Each row is a point on a landscape with many peaks, with its height.
A climber steps from a point to whichever of its 6 nearest points has the largest rise for the distance, and stops where none of them is higher. Distance is the straight distance between rows; heights are no part of it.
z_471 h=4.33: [ 11.1   0.8  -2.6  -3.1   5.3   8.6   4.1   2.8  -0.3  14.7   0.6   5.0
  -2.7  15.3 -14.4  26.2 -10.6  -1.2  -0.9  29.8 -15.3  -9.6]
z_521 h=5.28: [-17.9   2.1  -1.6  -8.9 -23.1   2.3  -5.5  -6.5  -5.0 -27.4 -22.8  -1.9
 -16.8 -23.1  29.2 -32.6 -16.7  15.5  -2.0 -25.4 -12.3  15.0]
z_11 h=3.74: [ 14.1  -8.1  -0.1  -8.6  -0.6   8.2  -2.6  -4.8   0.6  13.6  -3.0   6.9
   1.8   2.2  -5.6  15.8 -14.3   2.8  -7.6  38.1  -6.1  -6.5]
z_322 h=7.23: [  1.3   6.1 -10.6  13.5   9.5  10.0  -2.0  -0.6   0.3  19.1   3.6  -6.0
 -13.5   7.5 -18.0   9.1   0.3 -16.6  -4.6  10.4 -15.7   2.5]
z_614 h=5.56: [ 32.5  12.7   9.6  25.2  59.6  13.4  10.3   8.5  -2.6  38.8  43.1   7.1
  16.7  38.0 -57.9  23.1  27.6 -30.7   8.7   0.0   7.8  -9.1]
z_869 h=6.05: [ 34.0  18.3  14.7  18.5  62.5  20.2  -9.2  -6.6 -11.1  23.4  40.2   6.7
  25.9  38.6 -52.0  13.8  26.2 -30.2   5.1  -5.2   8.2  12.5]
z_993 h=4.04: [  0.7  11.8  12.1  10.7  27.6   1.9 -11.8  11.5  -2.7  11.9  30.2   0.2
  31.4  35.2 -17.1   2.1  26.8 -21.0  12.0 -30.3  -9.9  14.9]
z_644 h=2.25: [-20.0 -10.3  -0.9 -10.1 -36.1  -9.0  13.9   1.2  -0.5 -15.0 -28.9  -3.5
 -21.1 -22.8  25.1   3.2 -10.8  19.4  -7.9  -2.3   0.9 -22.0]
z_479 h=2.00: [-12.6 -11.2 -11.2  -9.7 -53.5   4.0  10.2  -0.2   0.1 -20.4 -38.0  13.2
  -8.1 -38.5  19.8  21.1 -20.5  15.9 -15.6  22.6   1.1  -6.3]
z_633 h=6.33: [-21.9 -27.6  -6.8 -24.6 -30.9  13.1  15.5  -1.3  -8.9  11.8  -2.8  12.8
  18.2 -25.7  -5.4  18.3   6.4   0.3 -12.0  62.2  -1.9 -39.5]
z_275 h=5.06: [-24.7  -4.8   7.6  -2.3 -23.5  -1.5  -4.1  -3.1   9.8 -30.0 -14.2  -3.1
 -16.0 -16.4  26.7 -30.4 -14.9  11.1   2.7 -28.7 -12.6  16.1]
z_518 h=2.48: [  9.0  -8.5  -2.4   6.2   5.9   1.1  -1.0   2.8   2.9   7.9   4.0  -5.7
 -15.7 -14.1   3.0   3.1  11.3 -14.2   7.1  -1.1   1.6  -0.2]
z_458 h=5.70: [  9.2 -13.5 -10.6 -19.6 -12.3  -0.3   9.7   3.9   3.5  10.2  -3.5   5.1
  19.2 -17.4   3.2  14.2 -11.4   2.4 -13.3  45.3   9.6 -35.8]
z_278 h=0.54: [ -1.2   0.0   0.8  12.3   8.3 -12.4 -18.8  -1.6  20.5 -19.3   5.9 -13.9
 -10.4  -7.3  21.5 -22.7   0.3   4.3  15.8 -39.6  12.5  32.4]
z_228 h=5.04: [-15.0   0.9   2.8  -0.8  -9.0   3.6 -12.1  -9.1   3.0 -25.3 -12.0   1.5
 -11.4  -7.6  24.0 -31.8 -15.5  13.1  -0.1 -24.9 -15.6  11.5]
z_314 h=5.52: [ 16.5  16.1   5.8  34.8  43.8  -9.8 -17.3   0.9  -9.8  -6.4  26.9 -15.2
  14.0  55.0 -12.2  -9.3  13.8 -16.2  15.2 -49.1   1.1  50.4]
z_5 h=4.18: [  6.2  11.6  12.1  18.3  35.0   5.4 -16.8   9.4  -2.5  16.0  39.3   4.4
  29.6  30.5 -27.0  12.6  38.8 -18.6  13.4 -27.7  -2.3  20.8]
z_896 h=1.63: [-13.6 -19.2  -3.8 -18.0 -55.7   1.8   8.9  -0.4   3.3 -15.9 -46.3  -1.3
  -7.9 -40.0  28.0  16.1 -14.7  23.4 -21.3  17.5   0.8 -13.6]
z_525 h=3.44: [-11.1  -9.3   2.5  -5.1 -33.4   3.3   2.4  -2.9  -7.2 -32.5 -32.7   1.1
 -29.1 -36.4  33.4 -30.9 -28.4  17.9  -6.8 -24.4  -4.5  19.5]
z_770 h=6.01: [  6.7  17.8   3.2  23.9  18.7   2.7  -9.7   8.8   6.4 -10.7   3.0  -9.1
  -8.0  20.4  -2.3 -18.0  12.1 -17.5  29.3 -50.9   9.4  58.7]
z_535 h=6.64: [  1.8  10.0  14.7  19.6  11.9  -4.0  -8.2   7.8   5.7 -12.2   5.3 -11.1
 -11.3  24.4   5.8 -18.9  14.5  -7.9  39.5 -57.0  10.8  56.9]
z_482 h=5.03: [  5.6  14.6   1.0  13.8  36.7   5.1 -16.6  -1.7 -11.2  10.8  24.7   6.2
  31.6  20.8 -22.7  11.9  30.0 -23.3   5.9 -17.5 -12.0  16.4]
z_61 h=5.68: [  4.4  12.8  -3.7   4.7  16.3   6.9   3.5  13.5  -5.5  12.9   7.2   3.4
   4.0   7.0  -8.3  11.3  18.1 -24.8  13.5 -23.7  -2.9  10.0]
z_160 h=7.60: [  6.0   6.3 -15.4   8.3  19.2   9.5  -4.3  -0.6  -4.4  15.8   8.8   0.2
  -4.0  -3.4 -19.4  12.8  15.3 -27.5   3.9  -8.3  -6.2   3.9]
z_584 h=2.77: [ -7.7 -17.7  -3.5   6.3  -4.9   2.9  -4.7 -12.9  13.2  -0.7  -0.2  -0.6
  -7.2 -12.9   7.1   9.0   1.3   1.0  -1.9  25.3  -6.2  -8.8]
z_643 h=2.51: [-13.4  -0.9 -10.8 -15.0 -32.3  -1.1   6.2 -14.0  -0.4 -17.5 -24.5  22.9
  -1.9 -19.2  15.8  14.3 -14.6   4.9 -16.4  38.4  -6.0  -9.1]
z_430 h=4.17: [ -0.5   5.9  11.8  32.6  31.2  -3.2 -11.9  -1.5  -6.0  -9.3  30.1 -20.5
  11.3  48.3  -5.7 -18.0  17.3 -26.1  31.9 -65.5  -4.0  59.0]
z_769 h=3.19: [-20.7 -12.0  -0.1 -26.6 -37.8  -1.1  22.8  -2.8  -6.5  -2.9 -18.9  18.2
   7.7 -25.5   2.5   8.1 -12.2  14.5 -25.7  49.2   7.9 -48.9]
z_174 h=5.86: [  6.7  11.3  11.1  17.2  15.5  -6.6  -8.7   4.8  10.7  -8.4   1.3 -11.6
 -12.2   8.4   6.0 -16.2  13.8  -6.9  34.4 -52.4  16.8  57.6]
z_222 h=5.62: [  6.1  14.9   7.6  23.9  22.4  -4.0 -10.8  11.9   7.7  -6.2   1.8 -12.3
 -12.7   8.2   3.9 -18.9   7.2  -5.9  25.3 -43.2  15.3  52.6]
z_107 h=4.28: [ 10.2   2.9  10.7  -4.1  14.4   8.0  -0.4  10.3  -2.0  16.7   2.9   2.0
  -0.1   6.2  -6.6   1.2   9.3 -16.0  17.1 -23.7  -3.7   8.7]
z_377 h=7.09: [ 12.1  24.2  -1.2  28.2  36.1 -10.3 -10.8   4.2  -1.7  -2.5  21.1 -16.1
  12.1  46.0 -12.2 -15.4  12.4 -13.5   7.7 -48.0   5.4  42.6]
z_126 h=6.24: [ 16.7  10.7 -12.1 -15.9   5.4   9.3  10.1  13.5   2.7  17.1   8.0   9.2
  14.5  16.9 -22.9  31.4  -3.7  -4.2   7.2  27.3 -12.4 -16.2]
z_863 h=3.83: [  1.0   9.2  12.8  -0.9  18.9   8.2  -3.1  17.4   0.2  14.6   4.8   1.0
   3.4  18.5  -4.5  -7.4   6.6 -11.6  12.1 -27.6  -1.8  13.5]
z_752 h=5.84: [ 10.5  11.5 -13.1 -16.4  -5.8  13.8  16.9  23.5   2.7  16.3  17.5  11.9
  19.2   3.9 -20.5  36.3   0.4 -10.9  -3.8  29.0  -3.8 -19.4]
z_170 h=3.97: [  9.6  -5.0  19.0  -7.5  13.6  -2.7 -17.2  -1.0  -1.3  -3.8  -1.0  -3.6
  -8.0   0.5  14.2 -24.7  -5.4  12.7  13.5 -18.8   5.3   9.5]
z_772 h=4.37: [  9.5  -3.0  10.3 -11.0  10.3   2.3  -2.9   4.1  -1.3   0.1  -4.1  -1.4
  -7.1 -10.6   9.4  -7.4  -0.2  -1.5  14.9 -13.5   6.9  -0.2]
z_418 h=6.58: [ -7.6   0.1  -7.0  -3.3 -23.2   0.6   4.5  -5.1 -15.0 -24.8 -27.0  -0.6
 -21.5 -18.4  30.3 -26.4 -19.8  23.6  -4.6 -18.5  -5.5   1.4]
z_33 h=7.61: [ -1.5 -18.3  -6.4 -22.2 -16.5   8.8  16.9   7.2   5.7  20.9   9.8   4.7
  14.4 -22.5  -4.4  17.9   0.2   0.2 -13.2  53.7   3.5 -40.2]
z_118 h=3.04: [ -9.1  -5.9  -5.2 -11.9 -40.4  -7.8  12.8   1.8  -7.7 -18.4 -35.2 -14.8
 -36.4 -25.2  27.8 -16.2 -24.2  30.2 -13.5  -3.1   3.3 -13.0]
z_349 h=5.31: [  5.7  -9.5  -6.2 -23.6 -19.8  -0.4  13.9  -0.8  -2.9  10.4  -7.8   5.3
  18.6 -12.0  -2.4   6.2 -12.3   7.4 -17.2  49.4  11.7 -34.6]
z_87 h=2.71: [-11.5 -30.1   0.6 -10.7 -53.4  -4.3  11.1  -1.5  -3.7 -16.2 -47.4 -17.3
 -29.5 -30.6  43.9 -18.4 -26.2  45.2 -20.7   9.2   7.7  -7.9]
z_780 h=1.43: [-16.8 -21.9   6.4 -18.9 -57.9  -1.0   7.3   6.0   1.1 -18.4 -42.0  -5.3
 -10.5 -35.3  29.2  10.3 -18.3  26.3 -11.2  12.0   1.0 -13.7]
z_609 h=4.41: [  1.3  -9.2  -0.2 -11.3  -3.9 -15.6  -1.7  -4.7   0.8 -17.6  -7.9  -6.0
 -13.9 -14.4  21.5  -5.3   4.4   2.9   6.9  -3.6   6.5 -19.0]
z_309 h=4.57: [ 15.6   8.9  -0.5  13.6  39.8  -4.9  -3.3  -7.9   2.3  24.8  36.1  -1.3
  21.4  34.2 -42.4  13.3  18.6  -9.1   1.1  13.3  -4.7 -19.1]
z_740 h=4.22: [-18.5   1.6   4.9   6.4  -8.8 -13.1 -16.0  -2.9  22.7 -31.3   2.7 -12.1
  -7.0 -16.1  24.8 -31.7  -2.3  13.5   6.3 -36.5  -3.2  23.4]
z_523 h=4.29: [  2.6  17.1 -13.2  12.5  28.8   4.1  -8.0  -5.7  -5.9  16.0  22.6  -1.3
  12.7  15.3 -26.3  12.7  19.8 -26.1  -1.5  -3.8  -9.3   3.4]
z_698 h=2.01: [-25.7 -15.5  -3.0  -7.5 -43.9  -4.1  14.1  -1.9   4.6 -21.1 -30.2  11.5
  -7.5 -23.3  24.1  15.0 -11.0  16.3 -12.0  18.6 -10.7 -11.7]
z_932 h=2.42: [ -1.2 -14.3  -2.3   8.8  -0.7   0.6  -0.8  -2.2  14.2   9.3   2.2  -7.8
 -10.3 -14.6   6.8   5.4   7.5  -8.5   3.2  12.1  -1.4  -5.2]
z_74 h=2.85: [ -7.2  -1.7  12.0   7.7   6.8  -1.9 -15.8  -8.5  13.1  -8.8   2.1  -7.8
  -9.6  -5.2  13.3 -30.2  -8.9  11.2   7.7 -21.9   5.2  19.7]
z_495 h=5.36: [-12.6   1.5   1.0  -8.6 -17.5  -5.7  -8.2  -8.4  -4.8 -34.9 -16.6   2.9
 -17.0 -16.9  26.1 -30.3 -18.2  16.5  -2.9 -17.7 -11.7   6.7]
z_391 h=3.40: [  0.1 -22.0 -10.9  -4.1 -41.0   6.7   8.1  -4.9 -12.8 -35.1 -44.5 -10.3
 -32.1 -44.5  37.8 -24.3 -30.3  27.9 -14.1  -9.3   3.4   6.7]
z_417 h=2.81: [-10.0 -10.1 -11.1 -20.0 -34.4  -1.9  20.7 -11.0  -2.3  -3.8 -21.1  11.3
  -2.4 -23.2  -0.7   3.6 -19.8  16.6 -32.8  50.2  13.6 -41.0]
z_787 h=4.98: [  5.1  18.9   1.8  25.3  26.5  -1.2 -11.0  12.8  10.5   0.1  10.0  -9.7
  -5.6  14.9  -6.2 -26.0  -1.8  -7.2  11.1 -35.9   7.0  47.8]
z_854 h=4.49: [-10.3  -0.4  15.8  -3.9  -1.1  -7.0 -15.0 -12.8   6.2 -25.3   0.5  -5.4
  -6.9 -10.4  22.6 -32.8 -12.6  17.5   1.4 -22.8  -7.4  16.9]
z_98 h=2.96: [  8.8  -1.8  -9.1   5.1  11.0   7.6   1.8   5.4   1.3  15.1   4.2  -4.2
 -10.6  -8.9  -5.5  11.1   7.4 -16.1   7.6   1.9  -4.7  -2.0]
z_433 h=3.86: [-29.1 -21.3  -0.6 -30.1 -45.4  -4.3  21.0   0.9 -12.2   3.1 -22.4  21.2
   5.7 -32.5   0.0  14.9  -5.8  16.7 -20.8  51.5  -0.1 -53.4]
z_683 h=6.07: [ 22.2  -1.0  -9.1 -17.4  -5.0   8.3   9.7  13.9  -0.5  17.9   4.8   7.9
  16.2   1.0 -20.0  28.9  -8.8  -1.7  -1.4  33.3   5.6 -21.9]
z_366 h=7.06: [ -3.7 -14.9  -7.7  -9.0 -38.9  -4.4  11.2  -3.7 -12.5 -25.1 -37.8 -13.8
 -32.9 -32.9  34.0 -23.8 -27.2  32.0 -14.8  -6.9   6.4  -2.4]
z_941 h=4.00: [  2.9  15.2  13.9  15.2  20.6  -7.1 -15.6   1.6  12.2   5.4   8.0  -8.9
  -9.2   4.8   3.4 -29.8  -5.6   3.5   3.8 -26.2   9.3  34.2]
z_34 h=5.51: [  5.1  -9.6 -11.2 -19.7 -12.9  11.4  14.7  14.5   1.5  24.5   8.9  -1.5
  12.6 -18.5 -10.1  30.6  -6.2  -3.0 -14.3  45.5   5.0 -26.3]
z_6 h=3.45: [  2.7   6.4  21.4   7.0  17.1   8.2  -6.5   4.9   5.6  11.3   5.2  -5.3
  -7.4  12.9  -1.5 -20.5  -4.7   2.2   6.9 -27.6   3.9  17.7]
z_62 h=1.89: [-16.9  -6.1 -12.0 -14.8 -42.3   0.6  13.7  -9.1  -5.0  -8.9 -32.8  12.9
  -4.1 -43.2   7.3   8.7 -30.7  20.0 -39.6  37.9   5.2 -28.5]
z_881 h=3.67: [ -4.5  -1.8  -5.1  -6.4 -26.6  -1.1   9.3  -3.9 -13.3 -20.4 -32.5  -6.7
 -31.3 -32.2  27.8 -25.0 -29.4  20.8  -9.4 -11.9  -1.3  -2.0]
z_757 h=3.80: [  3.4  16.2  10.5   9.4  23.4   1.0  -4.9  17.2   4.8  16.8  12.2  -8.4
   1.7  34.2 -11.3 -19.5   3.1  -8.3   5.6 -28.7   1.0  19.7]
z_877 h=2.31: [-26.1 -14.2  -1.7  -7.7 -45.3  -6.9   9.9  -1.3   9.4 -19.2 -30.2   3.5
 -20.0 -19.1  29.7  12.7 -12.8  14.1  -6.2  10.8  -7.3 -15.4]
z_522 h=4.36: [-16.2 -12.7 -11.0 -25.4 -31.9  -2.6  21.8  -0.2  -1.7   0.9 -13.0  15.9
   5.5 -21.8  -2.2   6.5  -7.9   8.7 -26.1  52.6  12.2 -47.8]
z_328 h=4.50: [  3.5  21.7   7.2  18.5  34.7 -10.2  -3.9  16.5   9.8  13.9  20.2 -10.4
  20.0  43.6 -15.9 -16.4   6.6 -11.0   4.7 -42.5   3.4  17.6]
z_485 h=3.09: [ -4.8 -14.1   0.6  -6.1 -11.3  -0.3  -9.4 -15.0   2.9  -3.6 -13.2   6.7
  -3.3  -7.5  12.7   8.5  -6.4   4.8  -5.2  40.7  -6.3  -6.4]
z_580 h=5.33: [ 18.5  -7.1  -7.2 -22.3  -7.3   9.2  13.6  12.5   4.4  17.0   2.1   2.9
  12.5 -10.2  -5.7  20.2  -9.9   0.2 -10.9  43.4   4.1 -26.8]
z_318 h=4.48: [  2.7  12.8  -1.0   6.0  31.6   3.6 -13.0   4.9  -9.4   9.2  24.4   2.1
  23.4  20.4 -19.0   7.3  28.9 -28.5  12.0 -21.3 -14.3  14.0]
z_250 h=5.30: [ 17.7  26.4   7.5  27.5  38.5 -10.5 -11.4  11.9   4.0   6.3  36.0 -20.2
  22.0  48.6 -18.9  -8.8  11.7 -12.4   3.7 -50.9  11.8  24.6]
z_888 h=3.27: [-13.6 -15.4  -2.5   1.8 -15.6 -12.4  -0.2  -4.6  11.8  -8.1  -6.6  -6.7
 -11.1 -13.9  20.3   5.3   1.5   2.7   5.1   8.8   0.9 -16.0]
z_638 h=3.21: [  2.3  14.0   9.2   6.7  25.2  -1.1  -3.6  16.0   3.6  18.4  20.6   0.6
  18.1  34.3  -9.7  -5.7  12.6 -17.4  12.0 -31.2 -10.4  14.5]
z_8 h=5.37: [-28.5 -25.7  -8.2 -29.3 -44.1   7.9  19.4  -7.2 -20.6  -1.7 -19.9  22.4
   8.8 -33.0  -7.0  28.3   1.1   6.5 -14.6  72.9  -2.7 -43.0]
z_231 h=4.19: [  3.6  14.4   6.4   1.8  16.5   6.3  -3.3  15.9  -5.8  10.9  10.0   2.6
  14.0  17.0 -13.2  -0.8  13.5 -23.6  17.6 -29.5 -10.1  11.8]
z_241 h=5.80: [ 26.5  15.5  11.8  16.8  49.1   8.5 -20.1  -9.7 -13.7  16.2  39.8   9.5
  25.9  30.3 -36.7  16.4  29.4 -32.8   4.4  -7.0   6.6  18.7]
z_196 h=2.86: [ -0.2  -6.2  -6.1   9.6   2.3  10.1  -5.4  -3.2   8.8  15.1   6.1  -5.2
 -12.6  -7.0  -7.3  15.2   0.6  -4.7  -3.5  24.9  -9.5   1.2]
z_336 h=6.29: [  4.9  14.0  26.7  28.2  42.3   5.1 -16.5   9.5   1.7  17.6  52.5   0.5
  26.4  36.0 -22.1  14.1  34.7 -29.3  11.9 -31.6  11.6  21.2]
z_678 h=4.84: [ -4.8   1.3   4.7  -8.6  -4.6  -6.3  -6.8 -13.1  -4.8 -22.3 -16.7   0.7
  -9.4  -7.8  26.4 -28.9 -14.3  16.6   0.0 -18.8  -8.1   3.5]
z_868 h=3.72: [  7.3   3.2  20.5  -5.2  14.9   6.3  -5.7   5.9   3.5  14.4   2.7  -2.3
  -2.2   4.8   3.0 -11.1  -1.7  -0.7  13.2 -18.4   4.0   9.5]
z_767 h=4.07: [  6.4  11.0  -7.5   6.1  13.8   5.1   2.0   0.3   2.1  23.3   9.8   1.5
   0.9  22.3 -25.1  16.3   0.1  -9.4  -1.0  12.1 -13.7  -7.8]
z_694 h=2.73: [-17.1 -12.4  -5.3 -22.7 -40.6  -8.7  16.0  -4.9 -10.9  -1.1 -22.7  16.1
   1.4 -32.4   0.7   7.4 -18.7  22.5 -37.4  48.3   8.2 -42.5]
z_677 h=3.48: [ -8.8  -3.4  -8.4 -12.4 -27.5 -14.1  10.2  -0.5  -4.8 -17.9 -25.2  -5.8
 -23.2 -13.1  25.2 -13.5  -9.3  13.4  -4.1  -7.2   3.7 -20.0]
z_776 h=4.74: [  8.3  14.1  -6.2   2.6  25.8  -0.3   1.6   7.9   2.0  20.1  35.2  16.6
  29.9  31.0 -30.0  34.9  23.9  -9.9  12.8  28.2 -13.4 -21.9]
z_944 h=4.38: [ -3.3   3.3  -6.6  -9.8  -8.6 -13.4  -2.9  -9.8  -7.3 -21.8 -12.3   0.8
 -12.5  -9.1  24.8 -14.4  -9.3  18.4   1.3 -12.8   2.6 -15.6]
z_732 h=1.55: [-13.6 -22.4   6.4 -15.6 -48.1  -4.3  17.0   5.9   2.5 -14.8 -39.6 -13.4
 -28.5 -25.2  33.1   3.7 -19.4  32.5 -10.9   6.9   1.3 -16.9]
z_429 h=2.80: [ -6.9  -8.8 -10.4  -9.3 -18.0  -4.0   4.2 -17.1   3.1 -16.1 -14.8  15.3
  -3.5 -15.9  14.7   8.8  -8.4  10.1 -14.7  41.1  -2.9  -6.9]
z_467 h=3.63: [ 13.2  -1.8   7.2  -7.0  15.4   5.3   0.6   4.8  -1.9   9.9   0.4  -2.4
  -5.6  -6.4   1.4  -3.4   8.8 -13.2  20.4 -17.2   5.1   6.2]
z_620 h=3.06: [  5.9 -10.0   0.2  -7.2   4.7  -1.6  -0.8  -1.0   2.7   0.2  -2.4  -5.6
 -10.5 -13.8   9.0   2.1   6.7 -12.4  10.5  -6.4  10.6  -6.9]
z_7 h=5.32: [ 15.2  15.3  -6.4  13.6  40.4   2.3 -13.4 -11.7  -8.5   8.1  30.5   4.5
  21.0  20.6 -30.5   8.7  24.7 -25.9  -1.5  -5.6 -10.2   7.9]
z_662 h=3.07: [-19.9 -11.9   0.3  -5.4 -25.5 -15.1   1.7  -5.3  10.6 -17.6 -11.9  -0.4
 -14.0 -14.5  20.0   0.7   1.7   9.2  -0.4   9.4  -1.6 -20.8]
z_959 h=4.72: [  8.7  12.1  27.6  25.9  51.5  17.2 -17.4   1.7  -5.0  19.4  50.4   6.6
  24.9  37.1 -35.3  12.6  32.8 -32.2  11.0 -16.2   5.2  25.5]
z_89 h=3.79: [  5.5  15.6 -10.3  11.0  24.6  -3.6  -1.6  -5.5   0.2  20.9  21.5  -1.3
  11.3  29.8 -33.4  10.7  13.0 -11.5  -3.4  10.3 -16.4 -12.1]
z_793 h=5.07: [  4.4  14.4  -6.1   4.3  16.4  -1.0   5.9   0.6   1.1  18.7  19.4   6.9
  14.9  34.6 -34.8  18.9   4.5  -5.6   0.2  12.1 -18.2 -15.0]
z_560 h=5.57: [ 26.0  10.7  -4.9  18.5  49.6  -0.9  -5.8  -7.6  -8.2  21.9  37.8  -0.5
  19.8  30.0 -46.2  14.1  23.1 -18.5   1.8  -0.2   1.6  -9.2]
z_283 h=5.45: [ 22.2  11.8  -6.6  12.3  45.3   6.8  -6.3 -13.7 -12.4  16.4  28.5   3.5
  22.0  27.4 -38.4  14.3  25.3 -13.5  -1.5   0.6  -3.1  -3.2]
z_139 h=4.11: [  3.7  -9.9 -10.5 -21.6 -16.8   0.9  10.7  -7.1   1.5  -0.1 -13.4  12.1
  13.8 -13.2   5.8   4.9 -12.8   8.3 -18.4  48.2   8.1 -25.3]
z_849 h=6.04: [ -1.2   9.3   9.1  27.6  19.6  -1.3  -6.2   7.6   2.3  -6.2  14.4 -15.5
  -6.4  37.4  -0.7 -19.7  17.8 -17.4  34.6 -60.4   7.0  62.0]
z_934 h=5.85: [-10.8 -18.7  -8.3 -24.1 -26.0  -0.4  21.6   3.0   0.2   8.9  -4.6   8.9
  15.4 -21.2   2.3   5.9  -4.0   5.4 -12.8  54.0  12.2 -45.2]
z_440 h=3.22: [ -4.3  -5.0 -11.9 -19.2 -22.3  -2.6  14.0 -12.6  -6.2  -3.1 -20.7  14.1
   8.8 -16.1   2.0   6.9 -20.4  18.2 -25.6  47.1  12.4 -33.6]
z_914 h=5.05: [  3.7  26.8   0.4  24.3  31.3  -7.2  -6.3   9.8   6.5   8.9  12.7 -10.7
   2.0  29.9 -13.1 -21.4   4.6 -11.8   4.9 -42.7   8.9  38.6]
z_931 h=3.28: [  6.1   7.4  14.4  13.0   6.7 -14.1 -18.2   2.6  15.5 -20.6   3.1 -10.0
 -14.9  -2.0  13.9 -16.1  10.9  -1.7  33.3 -55.9  17.3  48.0]
z_484 h=4.16: [ -5.6  -5.6  -4.9 -13.3 -13.1 -13.9   2.9  -5.3  -5.1 -17.5 -12.4  -7.2
 -12.3 -13.3  19.7  -7.5  -1.4   6.7   1.8  -7.6   3.3 -23.2]
z_229 h=3.08: [  8.3  -8.1  -4.5 -11.5 -11.8   3.2  -2.5 -11.1   1.9  -2.3 -10.3  11.2
   4.9  -7.0   8.5  11.3 -11.1  13.8  -6.8  43.5   2.2 -10.4]
z_176 h=5.91: [  8.2  10.4  -8.1  -2.8  10.1   6.8   5.7   4.4   1.4  24.6  10.8  10.2
  11.2  29.1 -26.9  26.1  -0.1  -4.0  -1.1  24.6 -19.1 -10.2]
z_737 h=6.83: [  5.1  -1.9   5.1 -12.0   3.7  -7.8  -5.3  -5.1  -4.9 -12.7  -7.1  -3.2
  -6.1  -7.3  19.9 -14.4  -1.8   5.9   6.4 -12.9   9.4  -9.1]
z_841 h=3.05: [ -3.6 -12.9  -3.9   0.2  -5.0  -7.3   1.9  -8.6  11.7  -1.1  -0.7  -3.6
  -9.9 -14.2  18.0   8.9   7.9  -1.0  10.5   5.8   3.7 -10.2]
z_195 h=4.86: [-18.0  -6.1   0.6  -6.2 -30.2   3.4  -3.2  -2.6  -0.3 -35.2 -24.5  -2.6
 -20.6 -26.3  28.2 -28.8 -20.6  13.4  -2.9 -27.0 -15.4  22.1]
z_100 h=3.24: [  7.3  -3.2   0.2  -1.2   0.7  12.7  -0.2  -3.7   3.6  20.0  -2.1  -3.4
  -5.6   7.2 -10.5  15.9 -10.4  -0.1  -5.8  25.1 -13.2  -1.1]
z_261 h=3.41: [  0.8   1.0  -7.7  11.9   9.8   5.5  -2.4  -5.1   3.2  21.1   6.2  -5.5
 -10.9  -2.3  -9.2  12.4  -0.9 -10.4  -5.2  17.6  -9.9  -1.9]
z_280 h=4.87: [ 22.1   2.7   4.9  21.3  45.0   0.9   2.8  -0.6   1.4  32.7  46.6   4.6
  23.3  37.6 -51.0  23.6  26.1 -15.1  12.3   9.3   0.7 -15.6]
z_835 h=3.62: [ 15.8   5.2   7.1  14.6  36.4   2.6   1.7   7.7   2.3  32.5  40.4   6.5
  30.2  38.5 -45.6  24.1  27.2  -9.4   8.3  18.4  -5.1 -20.9]
z_603 h=3.32: [ -7.2 -32.1 -12.6  -1.2 -43.8   2.7  11.6  -8.6  -2.9 -36.9 -46.1 -14.3
 -34.7 -48.7  42.4 -33.7 -25.6  37.8 -12.4  -1.3  11.0   1.7]
z_599 h=5.25: [  8.5  24.5  -5.0  26.0  33.0  -7.5  -7.8   3.7   1.1  -4.3  11.1 -14.7
  -1.3  29.6  -1.2 -21.9   5.8 -16.2  13.4 -42.9   8.1  50.9]
z_771 h=2.15: [-15.5   0.8 -13.7 -17.8 -36.3  -5.3   9.1 -13.5  -3.2 -13.5 -30.0  22.3
   0.3 -27.8  11.2  10.6 -26.8  16.4 -24.0  36.6   4.7 -14.8]
z_659 h=2.59: [-10.8   0.9  10.4  10.7   5.8  -9.9 -18.5  -8.3  18.2 -20.3   2.4  -7.2
  -8.5 -12.8  12.5 -32.2  -5.0  12.5   2.8 -25.1   3.7  23.4]
z_173 h=2.90: [-20.2 -12.4  -0.1  -5.9 -21.4  -7.8   1.3 -11.9   9.8  -9.8 -10.4   2.3
  -5.4 -16.1  17.5   6.9   7.1   6.9  -2.3  16.0  -5.5 -13.2]
z_655 h=5.76: [ 21.5  22.3   4.8  26.1  41.8  -8.1 -16.3   2.2  -5.9  -0.9  32.1 -13.2
  17.4  52.5 -21.8  -5.0  11.3 -11.7   8.9 -45.2   9.6  40.7]
z_483 h=3.23: [ -6.0 -15.9  -0.8  -6.9 -52.2  -8.0   9.9   0.3  -2.3 -16.2 -38.9 -16.5
 -37.6 -29.4  37.0 -16.2 -27.5  37.0 -19.2  -1.7   6.3  -9.9]
z_83 h=5.87: [ 25.7  12.0   8.1  20.0  54.3  10.7 -16.4 -12.9  -9.3  17.7  34.2   5.7
  26.2  30.9 -42.7  12.6  25.3 -25.5   0.2  -4.1   5.0   6.0]
z_594 h=5.96: [-18.8 -26.2  -7.9 -25.2 -36.3   6.5  19.4  -2.2  -9.6   9.8 -10.4  19.5
  14.1 -28.7  -3.2  21.9  -2.4   7.1 -12.6  62.5   2.0 -40.3]
z_669 h=5.09: [-10.0   4.9  -5.2 -13.3 -12.4  -9.3  -0.4  -3.1 -11.6 -21.9 -22.2  -2.9
 -14.0 -14.6  27.5 -25.8 -15.0  15.9  -7.9 -14.8  -2.3  -7.9]
z_414 h=7.36: [  5.7  12.1  -7.1  -7.8   5.7   6.3   6.4  17.1   1.3  20.9  18.6  16.6
  21.4  23.5 -24.1  35.5   1.7 -11.3   4.9  26.3 -15.2 -17.9]

For each start below, name the point where the climber stops.
z_479 -> z_33
z_698 -> z_737
z_835 -> z_869

Call two points neighbours if one is among the 6 nearest of the other. Go from one point of each pair to the other, from neighbour to neighbour, staying as high as possible. Name the lowest point that can't be avoided.
z_414 and z_336 -> z_309
z_869 and z_366 -> z_881
z_336 and z_737 -> z_107
z_535 and z_377 -> z_599
z_737 and z_418 -> z_944
z_33 and z_414 -> z_34
